Points on a hilly landscape, in no order, each with its height.
From any point a ball rolls to the lowest of the 2 points nearest to it. It stops when none of these is lower. Distance is the straight distance between rows; heights are no part of it.
zom height 4.26: [  8 -11  -4  -7  -6 -17  15 -12  -2 -21   6 -17  -3 -17 -22  -2  18  -7
   8   3]
gez height 4.97: [  4  -3 -12 -21 -23 -28   7 -19 -14 -24  17 -17 -15  -2 -21  -8  19   3
  -3  -2]
tidi height 1.90: [  3  29  -1  -1   1  20 -28  -8   1  20 -19  30  21  10   1   2 -24 -12
 -12 -11]
puv height 2.70: [  1  18   1  22  21  -8  19   1  19 -10   3  13   0 -17 -21   6   3  -4
  24   7]
zopib height 2.19: [-21   6  -8  36  18 -24   6   0   0  10 -17  13 -10   3   7   1 -13  24
   4 -12]
Pud height 3.19: [ -9  -1  16  -4   9  37 -22  -7  14 -10 -19  -9   6   9  18  -2 -22   9
  -9   8]
pifo height 3.91: [ -6 -26 -28  24 -10 -19 -19   0   5   1  -6  -3   8  16   1   1   1 -11
  -5 -33]
fovuf height 5.68: [ -3  -2  -8   8  -8 -10   3  -4  17   4   2  11  -4   6 -27 -23  14  30
  -2  26]
pevit height 8.02: [-12  -9 -19   8  11  10  12  15  16  11  16 -11 -17  25 -19  -3 -10   2
  -3  -1]
Sir height 1.96: [ -6  24  13 -16 -26  -7 -15  26   4  12  14   5   7   5  13 -10  14  19
   5   1]
fep height 3.76: [ -1  10   6 -21 -15  -3 -14  20  11   1  17 -18  -2  14  12  -1   8 -18
  10 -12]
Virem height 4.91: [  6  10  -6  10  -2   6   6 -24   0 -29  10   6  -4 -10 -38   1  -1   6
  -7  21]
Big height 3.45: [ -7   1 -10  25  -1 -26 -17  -4  -9  -1  -6  11   7   8  17   8  -1  -6
   1 -27]
Boku height 4.20: [-19  12  11 -22  13 -14 -13  -2   1  17 -17 -14 -13  21  21 -13   1 -11
   7  -7]
sus height 2.17: [-18 -12  -2   5  -3   4  -6   2   4 -13   0  -5   2  12 -12  -5  -8  37
 -19  -3]
pab height 1.79: [ -7  28 -10  11 -19 -19  -1  15  -5 -17  28  16   5 -14   1  10  11  14
   9 -29]
Naz height 0.55: [  2  31 -11  30  -3  -5   4  11   1  -5  17  25  10  -9  -8  17  -2   3
  16  -9]
Niv height 7.87: [-11   4  -5  -9  16   0   6  10   3   7   4 -13 -12  19   0   3 -14  -7
  -1 -19]
noda height 8.86: [  8  -2 -18  34 -19 -19 -10  10  -7  20   1  23   8  -6  21  -1  10  -5
  13  -3]
Faba height 3.07: [ 15  -7   8  10   7  26  -3 -20 -28  -2  -9  -1   2 -11  15  10 -18 -10
 -23  21]
nifug height 6.74: [ 10  44  11   1  -4   4 -13 -25 -16  -9  -6  19  -7  -9  -3   1  -9 -10
  -5  12]
bugef height 5.96: [  2 -13 -39   2 -14 -22  -6  -8  -2  27  -1  20   8  11 -20 -11  12  -5
 -11 -13]
tak height 5.51: [ -1 -35 -15   8 -10 -13  -3   2   1  20  -3  -9   0  11   0 -14  10 -15
  -3   6]
puzas height 3.80: [ -4  -8  16  21  17   6  -1  -8  30 -12  -9 -15  -6   0  16   0  -4 -25
  32   9]
litur height 4.39: [-11 -25  12 -19 -11   1   5  21  15   2  -5 -10   2  11  -3 -16  15  34
  -7   3]
leva height 6.77: [ 21  11  10 -11  10   2  14  -8 -30   5  -2   6   0 -15  16  20  -5 -32
  -4  -1]
boke height 5.31: [  2   0  -3   9 -10   1  -9 -20   2 -13  -2   4   4  -7 -25 -15  10  18
 -10  34]
kidek height 3.46: [  8  10  26 -14 -13  13 -15   1   8 -11 -12   8  31 -15   3   0  17  -2
   7   0]
Vub height 4.35: [-11  -5  12   6  12 -17  13  12  20  -2   3 -15 -12  -3   9  -4   9 -19
  34   0]
gem height 5.98: [ -2 -39 -11  12  -5   7   1   6   8  15   6  -6  -6  13   1 -16   6  14
  -8  23]
piga height 3.38: [ 12  -1 -14  18 -12   2   0  -8 -27   1  29  -1 -21   5   1  -2 -10   4
 -17  33]
noted height 2.47: [  3  -6  -8   5  20  14  -7 -32  -3  -4 -18   0   5   7   0  13 -24 -29
 -11 -12]
povif height 4.66: [-13 -12   5 -20   1 -21  -1  -2  -9  14 -14 -14  -8   4  14 -13   7  -1
  -3  -9]
rulum height 5.25: [ 14   7  12 -21  -9   0   2  -3  12 -34  12 -22   5 -12 -11   5  18 -28
  29 -10]
Sak height 3.63: [-11  13  16   2  17  41  -3  -2  15 -25  -4   0  -5  -3   9  15 -31  17
  -5   7]
vupe height 4.46: [ 11  -3 -15  19 -14  -7  -5   3 -17   7  22 -11 -23  11  18  -4   0 -20
   1  25]
Ger height 4.90: [  4 -23 -18   2 -14  -7 -13  -3 -25  21  -3  -5   3  12  12  -7   1  -5
 -23   0]
biku height 8.66: [ 14   4 -22  37 -11  -8  -9   6  -2  17   9  22  10  -1  -5  -1  -3   0
   8  16]
gul height 7.15: [-11 -10   6 -22  -8   1  -2  38  16  26   1  -2  16   8  13  -2  17   2
   6 -23]
luda height 4.70: [ -9 -18  -5  -7   2  -8 -13 -14  -9   3 -25  -6  22   8   6   4  -1 -10
 -19 -32]
Tupa height 4.42: [  1  14   4   9  22  17  17   1  -6 -31   6  -9 -16 -13  10  28 -25  -9
  10 -14]
bes height 3.03: [ 10  11   6  -8  -3  29  -7  19  -5  16   2  10  10   7   2  -2  -9  15
 -22  16]
pigu height 7.70: [ -9 -21   3   0  10   3  -4  17   9  13   0 -19   3  13  16   5  -3 -15
   6 -17]
salip height 3.32: [-16  13   6  24  26  -8 -11  -9  21   2 -19  -4 -10  10  11  -3  -5 -19
  31  -2]
fumo height 7.12: [ 25  17  10 -19  -2   2  -1 -18 -20 -12  -7   3  12 -24  16  19   4 -47
  10 -12]
defin height 6.60: [  1  -1  -2  -9  -8  -1  -5  -4  -2   3  -7  18  26   0 -19  -2   4  10
 -14  -6]
daz height 6.05: [  0 -25 -16   1  -8 -18  15   1  26  13  -6  10 -15  -1 -17 -29  18  33
  16  15]
vut height 6.30: [  3 -11 -27  -8 -13  -5   3   4  -5  20   2  25  14   6 -29 -10   7  24
 -25  -3]
mobe height 2.73: [-12  -6  13  -2   2  28 -15  -2  17 -13 -11  -6  15  12  -9  -5 -11  25
 -19  13]
fas height 5.53: [ 17 -31 -39  13 -28 -27   1  -6   0  16   4  18  -2  -5  -5 -14  18   7
   2 -11]
lalu height 4.37: [ 15  19  -5  -7   8  -1  22 -15  -5 -24  21   2  -6 -15 -32   8   1 -13
   2  12]
makil height 4.02: [ -5  13  12 -10  27  27  11  12   3 -13   9 -10 -17  -3  10  19 -29   5
   1  -2]
lasa height 1.44: [-15  -2 -10  18   9  -1   1  13   2  10   1   4  -6  13   3   2 -14  28
  -9 -11]
Disot height 6.06: [ 14   7  14 -17   4  26  11  12   3  -4  21 -12  -7   0 -13   9  -6 -11
   3  24]
Noti height 2.96: [  4  -6   1   2  28  13   5 -50 -20 -16 -24   1  -5  -4  -6  11 -23 -13
 -19   4]
Kigu height 3.92: [ -9  20  19 -13  -8   8 -24  -9  20 -17 -22   6  22  -4   9   1   1   2
   9 -18]
Pil height 2.66: [  0   0  26 -12  -1  -2   1  14  -2 -11  -4  -4  16 -25  19   4  12   3
  10 -11]
rab height 3.95: [ -7 -21  -4 -17  15 -10  16 -16   3  19 -24   3  -1   5 -21 -17  13  15
 -13   9]
bemi height 2.02: [  5  -7   5   7   9  18   4 -17 -14  -1  10  -2 -15  -1  -4   0  -4  -5
 -14  33]
vame height 4.03: [ 14 -17   1   1 -15  17 -17  -5 -21  10  -3  -6   6   5  13   0  -6 -12
 -27  21]
nure height 8.47: [  6   9 -17  31  -3  -8   5  13   7  11  18   9 -19   0  -6  -6   0   3
  17  21]
fum height 2.80: [-21  12   2  30  24 -25  -5  -7  13   5 -24  15  -2   3  20   5  -4  -4
  22 -20]
befim height 6.87: [ -8 -16   1 -12  -8  -1  -2  17  16  12 -11  10  22   0 -10  -4  20  10
   1 -18]
gal height 3.61: [ -9  -8   5 -20  23  -1  25 -19 -13   9 -17   4  -8  -9 -18  -1  -2  20
 -19   4]
lusod height 3.72: [-12  15  16 -13  12   9 -20  -6  11   0 -12  -8 -11  18  19  -4 -15   0
   6  -1]
sunut height 2.64: [  6 -25   9 -20  -9   4   9  19  -1   0  14 -24  -4  -5   8  -5  16  -4
   2  18]
Tudub height 6.38: [ 19  10   5 -19   2  24   7   2 -10   6   7   1   5  -6  -4  10 -10 -27
 -10   3]
suf height 3.51: [  2   0  -3   4  10 -15  33  -7   9 -20   5  -1   1 -25 -31   2  15  11
  15   6]
lamu height 7.41: [ 15  13  13   2  -3 -14  -7 -32 -26 -22 -12   3   4 -22  15  11  19 -37
  13  -2]
Gezo height 3.81: [  6  -9  -4 -22  -9  -2  11  28   1  11  26 -23  -6   5   5   0  16 -24
  15  -7]
luv height 5.04: [ 21  -5  -9  -4   0   8  30   0 -13  -3  21   2  -5 -13 -27  10   5  -4
  -9  22]
minik height 1.76: [ 10  24   2  34  17  -7  13   2  -8  -2   7  16  -6 -18   2  15  -5  -7
  18  10]
modo height 6.37: [  3 -34 -21   2 -15  -8   9  16  19  16   8  -3 -13  10  -5 -20   8  25
   3   0]
veli height 7.45: [ -8 -34   6  -3   4   8   9  41  21  15   3 -16   6   7  12  -4  11   4
  11 -11]
Fop height 6.04: [ -1  22  -5  11  -1  -2  -4  -3  -7 -20  20 -12 -18   4   2   9  -9  -4
   6   5]
vutim height 5.65: [ 18   2  -4  -7  -4  17  17  13 -14  12  30  -2 -20   5 -14   1  -4 -14
  -9  34]
dida height 0.93: [ -5  18  -4  15   9  -4 -23 -24  -3   7 -31  24  19   0   8   7 -13  -7
  -9 -23]
paku height 2.78: [ -6  26   2  -2   7  18 -13  17   0  25  -4  23  13  18  -1   3 -22   4
 -21  -9]
Lavip height 4.38: [ -6 -21   5 -16   4 -24  18  -8  -3  11 -21   6   1 -10  -1 -14  19  10
   2  -5]
kasip height 4.86: [  1  -8  16 -14   4   5   5   2  22 -11   0 -22   5  -5  -8  -4  14 -24
  25   0]
vepo height 4.32: [ -6 -11 -17   4  -9   3 -10   8   1   5  -5   4  25   7   1  12  -8 -10
 -11 -32]
lufiv height 4.98: [  5 -43 -18   6  -9 -23  17  -9   2  13  -9   8  -2 -15  -6 -20  16   8
   8  -4]
Sol height 4.27: [-11  17  15  -6  -5   5 -22  -9  -1 -20 -19   5  20  -4  17   8 -12  22
 -13 -26]
duvi height 1.75: [ -1  17  10  -2  13   4  -6 -22 -10   3 -19  12   6  -5  11  11 -17  -8
 -11  -8]
Gebal height 3.37: [ -7 -19   5  -2  21   3   2 -30 -21  -9 -24  -4  -6  -3  -1   2 -14  13
 -28   3]
sefe height 5.69: [ -2  17   4 -15  -5  -5   4  -6   7 -31  18 -24  -8  -2  -6  11  -1  -4
  12  -8]
luri height 3.00: [ -2   7  11  -3  11  -4  15 -13  -9   0  -4   2 -13  -6  -5  -3   1   7
  -2  20]
zitu height 4.63: [ -3   8   4  11 -15   2 -27 -10 -12 -37   0  -8   9  -2  20  13 -15  15
 -14 -19]
Fuzi height 0.37: [ -2   0   9  -4 -30 -10  -6  20   3   1   2   2  12 -14   5 -17  25  26
   6  11]
zos height 4.78: [ 11  17  -3   1  17  31  10  -5 -10 -20   5   6  -2  -7   8  31 -39 -14
 -13 -26]
labaz height 1.91: [  7  -1  15  -1 -20  10 -10  10  -6   2  -1   2   9  -9   8  -4   7  18
 -12  27]
dasep height 3.83: [-12  -8  20 -16   1   0  15  27  14   9   4 -17 -16   6   7 -14  13  21
  18   5]
Val height 6.40: [  3  32   3  -5  -8  -9 -14 -12 -20 -12   9   8  -4   5   6   7  -1 -14
   1 -14]
tizas height 3.01: [  0  26  13  -2  -6   1 -13  18  12  10   6   2   1   4  10  -4   4  -6
  17   4]
pinak height 1.14: [  8 -21  17 -28  -6   7  17  13  -6  -7   1 -18  11 -15   2   4  15  -5
  -3  -9]
bulon height 8.22: [  1  -3 -24  10   4  -3  18  20   7  19  26  -4 -36  17 -14 -10  -7   8
   9  23]
Med height 3.09: [ -9  20  20 -30  -4  -4   3  26   5   9  19 -13 -12   8  11  -4  10  20
   9   0]

Where does a ball stop that starts at each point below?
Fop | lasa
nure | bemi
lamu | lalu
Tupa | lasa
fumo | lalu
befim | bemi
modo | bemi
povif | lasa
zos | lasa
